Each row is a point on a tangle of strands that fork and nearly touch. The rows are in no order.
Two points are linked if the straight distance between their rows is under 45.8. Some points are linked to none.
K_157: [ 15   7  -6 -12  14  -9   8  -4 -13 -20  -1 -10   9   0  -4  -1 -10  -8
  12 -15   0  10  -1 -18  26]
K_136: [ 10 -14   4   2  -7 -18  28  13  -7   5   2  -7  12  -3  26  20   6 -12
   0  17 -11  10  -9   9  -3]
K_195: [-18  -9  11   5   6  -4 -23   1  22  21  11  -6  -4   3  -6 -15  11  12
 -13  20  12 -13   7   7 -14]
K_322: [ -4   0  14   1  -3 -17   6   2   7 -19   1  -5  14  -4   5  -2  -1  -5
  -6  19 -11   4 -12   1  -7]
K_722: [  1   5   8   2  -1  -1  23   6 -12   3  -4 -15 -13  -2  30  21  -3 -19
  -4  -3   1   4 -21   6   8]
K_170: [-16  10   2  11 -14  17  14   2   1   1  -6  10  -1  -6  24   3  -7   7
  13   4   4  -5   2   1  -3]
K_817: [ -1   8  -9  -6   1   2   0  -9   2  -5 -17   8 -15   2  -3   6  -8 -11
  16 -12   5 -15  -9   8 -24]
K_708: [ -9   5 -13 -16  -1   3  12  18 -15  12   1  -8   0  -3  13  18 -10  -4
  -5  -7  14  -9  -7  -6   2]
K_517: [  6   9   7   4  -9 -14  12   0  -8 -12 -10  -2  -2 -13   3   9 -13  -8
 -11  -9   1  13  11  11  33]
K_53: [ 13   5  -9  -3  -7  10 -17   1   4 -18  -6  13   1  23  -3   2  -1  14
  -6   4 -22  18  17  -4   7]
K_784: [  2   6   4   9   2  -3  21   3  -7   3 -14  -7 -25 -16  20   9 -11 -11
   3  -3   3   3 -18  -1   2]
K_76: [  3  11  -3  -7   3  -1 -13   1  13 -17  -5   9   4  10  -3  13  -9  16
  -2  -6 -17  14  16 -12  15]
K_456: [  1  -6 -24 -14 -23   6   3   7 -22  10  -2   7  10   4   2   9   5 -11
  13  -7   7  -8  -4  -6  -6]
K_257: [  8   2   6  -1  13  21 -11 -19   5  10   6   6  -5  10  -2 -25   4  -1
   5  -2  23 -15  -2   6 -11]
K_787: [  3   8  -2  -8   3  -9   0   1  -4 -18   0  -1   9  -3  -3  11  -8   5
   9  -5  -9   7   7 -16  29]
K_909: [-15  -1  -5   0  -2 -10  -6  31   6  23  14  13   8  -6   3   9  -8  15
  -3  -7   6  -1   1  -2  15]
K_531: [ -6  -5   5   3 -26   1   2   8   8   9   8   3  18   3   1   2   3   8
  -1   1   8  -7   1   4 -15]
K_173: [  5  -5  -8  -6   4   9   3 -14 -15  -2  -6  -2   5   5 -16 -22 -14  -7
  -1 -14  26  -3  15   7  -4]
K_266: [ -5  -6  -1  16  -6  -4  -5 -11   8  -5  -5  19   7  -2  -5  -7   0  12
   7  21 -11  12  -8  11  -5]
K_310: [  4   5 -12  11   1   2  11  -7  -4 -14 -23   8 -13 -16   6  -9   1 -13
  13   4 -16  10  -7 -11  -9]
K_514: [  7   0 -14  15  -4  13  14   7 -15  12   1  -1  -8 -13  23  16   5  10
  12  14   3   6 -19 -15   6]
K_766: [ -7   3 -20  -4 -23   1   4  -1 -25  -9 -15  -2   5   3   7   3   4 -15
  20  -1   4 -14   4   4  -8]
K_900: [  3  -5 -15  -2  21  -8 -10   7  -4   4   2  14  -7  -7 -18  11  -3   6
  14  -3 -23   6 -13  -7   3]
K_357: [ -2   7   3  16 -13   4  12   2   4  -1  -2  12   5 -11  16  13  -6  14
  21   0  -3   2   5   0  18]
K_366: [ 13  -7  -5   0  14  -5  -4  15  15  24   8  22  -7   0 -12   3   0  -1
  11 -22  -4   8 -19   5 -13]
K_313: [ 11  -2  10  -2  20  19 -13 -21   6  10   6  -4  -7   6 -23 -21  14   5
   4  -4   4 -12  11   7 -14]
K_555: [ -4   5  -6   4 -26   2   2 -13 -19 -14  -8 -22   2   9   6  -8  14 -15
  13   3   5 -15  -6   7  -7]
K_94: [ 15   7   3   8 -18   3   1 -13   9 -12   3  -2  20   3 -12  -9   3   6
   9 -11   0  -1  13  -1   7]
K_682: [ -9 -10   4  -1 -17  -5  -1   4  -7   1  15  -9  21  14   6  -1  10   0
  -5  25   0   0 -26  10  -8]
K_693: [  7 -11  -2  -5 -15 -10   8   8  -9   0   7  -3  22   8  17  14  14 -13
   5  17   0   8 -28   0   4]
K_197: [-10   2   4  10 -18   7  -1 -15  -5 -17   3 -16   3   4   3 -16  13  -1
  10  16   0 -13  -6   0  -5]
K_401: [-14  -4   8   2  -6   4   2  -3   8   2   2 -18  -2  -9  -9 -13   3   9
 -32  15   5 -15  17   7 -11]
K_696: [  2   1 -11  -4  26 -11  -6   8  -3   0   1   3 -15 -15  -9  10  -9   7
  -4   4  -9   1 -18 -13  10]
K_415: [ -9 -18   8   8   8 -11 -20   5  23  30  11  -8 -13   8 -25 -14  20   5
  -8   1  12 -11  21  -4 -13]
K_786: [ -1   5  -8   7   3   6  18  -4 -13  -2 -17   2 -18 -18   9 -17 -15  -9
   6  -4   7  13  -9 -13   3]
K_649: [ -7  -1  -5  -4  -8  14  -8 -12  -1   3  -9  10 -12   8   5   3   6  -7
   8   5  11 -17 -12   7 -30]
K_284: [-23   3  -1  -6   5   9 -15 -15 -20 -19  -6  -2  -8   4  -4 -14  -6   0
  -5   9   9  -5  15   0   7]
K_523: [  4  -3  -3  14  -4  -4   8  -8   9  -8 -15  17  -7 -10   5  -4   1  -7
  12  16 -13   8 -18   5 -18]
K_590: [  8   0  11  11  -6 -19  17   3  -2  -6  -4   0  -5 -17  14  20  -5  -8
   4   0 -12   7   9  15  23]
K_241: [-18  12  13  17  -6  11  19   9  -3   1  -1   2  -2  -7  29  -1  -8  -4
  -8   4  -4  -2  -5  12   5]
K_627: [ -4   0 -10  -6   4  -5  -5  20   3  12   8  14   6  -8 -13   5  -7  15
   6 -20  -4   3  14 -19   9]
K_426: [-10   1  10  16  -7 -12  17   5   1 -10   1 -11  19  -1  -1   1  -4   2
 -29  11 -22   3  13  21  -5]
K_961: [ 17  -4   4  11  -2 -17   8  -5   9 -20 -17   3  -4 -11  16   3   6  -9
   2  14 -23  33   7 -12  10]
K_430: [  1   6  -2  -7  14  16   9  -7  -3  -9   5   8   5  -2   9 -25  -8  -2
  11  -1   6   3  -7 -21   7]
K_467: [-13  -6   0   9  -4   5 -17  -8  11   2  -1  20   1   0 -10  -3   2  16
  10   9  -8  -7   6   9 -15]
K_191: [-15 -12   5  -7 -14  -1 -15   1  -6  16  11 -14   2   8 -21  -4  15   9
  -1  -3  12 -26  19  -6 -10]
K_831: [  7  -7  -4  -4   4   0  -3  10  12  21  10  20   1   3   2   3  -1   1
  -1  -4  11   5 -29   1  -2]
K_196: [  0  -7  -1  -3  19   4 -14  14  11  21  11  28  -8   1 -18 -10   4   0
   9 -17  -8   5   1   4 -18]
K_386: [  3  11   2   9 -10   6  -2  -9   7  -6  -1  14  10  -1  -2   0  -5  12
  18 -12   4  -5   8   5  15]
K_798: [-14   6   2  -2   5  -2  -2  14  12   7   8  13   6 -11   8  -2  -9  11
 -10   3   7  -4  -1   3  14]
K_329: [-13  -1   0  -8  -5  -3 -28   1   3 -12   7  -2   5   9 -18  -1   1  16
 -26   9  -5   2  13   0  10]
K_153: [ 20 -10   3   5  13 -24   3  -4   2 -19  -3  -8 -17 -12   9  20  -1   2
  -3  18 -22  28   3 -10  20]
K_843: [  4 -12   6   0   3  16 -17  -4   4  24  17  13  -2  16  -8 -14  16   1
   1  -1  14  -6  -8   2 -20]
K_941: [ 14   4  -7 -23  25   5   0   1  -2   8   5   1   2   8  -8 -13 -11 -13
   9 -29  16  -4 -11   2  -7]
K_90: [ -3  -5  11  12   1 -21  23  10  -5  -7   5  -3  14  -6  12  16  -5  -5
 -15   8 -25   6  14  17  18]
K_384: [ 14   0  -7   4  -6  22 -20 -16   2 -11  -6  -2 -16  26 -15  -7   9  17
 -10   7 -14   8  21   7   6]
K_325: [  3 -10  -5  -4  -4  16 -19 -17   0   2   2 -11  -9  17 -26  -6  15  19
 -13   7  -5  -1  28  -4  14]
K_510: [  4 -11   1  -8   8  10  -5 -14 -17  12  -1  -9   6  10 -21 -18  -1   1
   3 -11  26 -14  27  -1 -11]
K_944: [  5  11  13   3  -8  -9   5  -8   4 -25 -22 -12  -4  -3  17  -3  -5 -13
   2  -7 -16  27  15 -18  11]
K_676: [  8  12  14  13 -20 -12   2 -12  11 -27 -14  -9   4  -1   6   4   3  -4
   1  -3 -14  14  16   4   9]
K_420: [-12 -13   3  -3  -6   5 -21  -6   1   9   9 -10   0   9 -30  -5  16  20
  -8  -2   0 -11  34  -9   8]
K_462: [  3   9  -2  -1   7  -2   5  -2   8   1 -14   6 -23  -5  14  11  -9 -11
   4  -5   9  -6 -27   9  -9]
K_548: [ -7  10   9 -16   8 -12 -16   9  25  -1   8  -7   8   8   7  -3  -3  -4
  -2  -4  12 -16 -11  -2 -12]
K_595: [  6  -6   1  -4  18 -30  -1   7  -6 -10   5  -6  -7 -14  -4  24  -7   2
  -5  14 -16   9 -14  -4  22]
K_209: [-10   2   5   2 -13  -4   2   2   9 -12  -6 -13   5  -8 -12  -3  -5   5
 -35  10 -10   0  17  10 -13]
K_174: [  8   8  -6   1 -10  -2   3  -8 -10 -16 -11   5  -2  -5  -9  -7 -11  -7
 -15  -8   7  16   8   6  26]
K_251: [-16  -5   3   4 -11   0  -3  -7  -9  -8   8 -21  -2   5  -3  -6  10  -3
 -10  23  -1 -18 -16  17  -6]
K_801: [  7  -8  13  -7  25   8 -18  -9   2  23   5 -12 -10  10 -34 -15  22   2
  -1 -11   2 -11  27   0 -11]
K_795: [ 12   2  -9  -1  -8   5   1 -14  -8  -7  -7   2  -2  -4 -22 -19 -10  -4
 -20 -11  16   6  10  12   9]
K_331: [  7  -1  10 -16  26   2 -22   4   8  12  12  -1  -4   5 -30 -24  10 -10
 -14 -16   2   1  22  -3 -21]
K_287: [ 19   4   9  10 -21 -14  14  -6   8 -18  -5  -4  20  -6   6   4   5  -7
  12  -6  -4   4  13  -1   8]
K_525: [ -1   7  -1  -4   4   7  11   0  -3  -9   4  -1   7  -2  19  -3  -3   2
  20   3   1  -2 -13 -25   6]
K_914: [-15 -11   8  -1   5   0 -15 -11  15   3   3 -11  -7  -3 -17 -14   9  13
 -22  24   3 -11  13  -2 -10]
K_629: [ -5  10  -2   7   4  14  12   0 -13   1  -1  -9 -10  -3  28   4  -7   5
  20   1  12   3 -17 -19  15]
K_289: [ -3   2  -4 -11  13  -1 -16  12   9  -2   9  13  11   6 -16   5  -2  14
   9 -19 -19  11  18 -18   8]
K_604: [ -3   6  19  -9  -6  -6   3  11  21   0  10 -14  20  12  16  16   2  -4
  -7  -4   5  -8 -14   4 -17]
K_66: [ -5   1 -23  -5  12  10   2   7 -10  21  -8  12 -16 -13  -1   5 -16  10
   9 -12  13 -10   6  -6  -6]
K_81: [  3  -2  12   9   4  -6  28   7  -1   2  -2 -14  -6   2  33  29   1 -16
   0   4 -20   0  -8   5 -12]
K_16: [  5  -8  11  -1  13   7 -14   5  13  13  23  14   6   9 -20 -22  12   2
   7 -12  -4   8  -5   6 -17]
K_246: [ -7  11   8   7  -4   3   8   5   5  -1   1   5   2 -11  12 -12 -13   0
 -17  -1  17  -1   0  14  19]
K_861: [  6   4  -3 -24  15  -2 -13   3   7  10   7   1  -1  12  -4 -10  -3 -15
  -2 -17  21 -13 -10  -4 -18]
K_54: [ -8  -8   3 -12  -1   8  -8  -9 -18  14  -4  -8  -3  10  -9  -9   4  -2
  -4   3  28 -25  16  -3 -20]
K_993: [ 27  -4 -10   2  21  -3   2   6  -3  15   5  10 -10  -9 -12  13   1   2
  19 -13 -16   4 -21   0  -2]
K_237: [-11   4  -8  -9   6  12  12  13 -11  12   3 -12  -1   1  24  31   2  -8
 -14   0   3   0 -20   1   1]
K_63: [ -8   5  13   6  -7  16  12   1   9   4   8 -11  18  17  26  21   9  -9
 -21   0   1   0 -12  16 -12]
K_719: [ 14   2 -14 -17  21  -4  11   1 -14  -5  -2  -9   4   4  -8  -2 -18 -10
  13 -24  13   0  -9  -9   7]
K_328: [ -3  -2 -10   7 -13 -14   1   3 -10 -15 -16   7   1 -12  -2   6   3 -10
  -5  15 -18   8  -1  13   9]
K_27: [  8  -8 -13   2   1  10   6   8   0  18   6  10  -4  -4  12  16   3   6
   5   6   6   9 -30 -11   1]

Follow the links from the first point to the second, and from the first to the third. Name the last point that the two ways share.
K_941; K_174; K_246 => K_76
K_766; K_266; K_649 => K_784
K_191; K_287; K_157 => K_76
K_693; K_649; K_467 => K_784
K_909; K_525; K_257 => K_366
K_313; K_94; K_430 => K_366
K_456; K_708; K_310 => K_722
K_467; K_708; K_456 => K_722

A fork is a point with three links, a tip a point with one. Leave the first point through the second and follow the links. Name the first fork or tip that comes.
K_787; K_157 => K_63
K_54; K_510 => K_415
K_63; K_604 => K_76
K_766; K_555 => K_722
K_366; K_196 => K_331
K_627; K_909 => K_366

Name the points in between on the shortest way along the links from the first point to the second, in order.
K_462; K_555 => K_784, K_722, K_81, K_136, K_693, K_682, K_251, K_197
K_961; K_53 => K_944, K_676, K_287, K_94, K_386, K_357, K_170, K_241, K_246, K_798, K_909, K_627, K_289, K_76
K_196; K_430 => K_366, K_831, K_27, K_514, K_629, K_525
K_63; K_173 => K_604, K_548, K_861, K_941, K_719, K_157, K_787, K_76, K_53, K_384, K_325, K_420, K_191, K_54, K_510
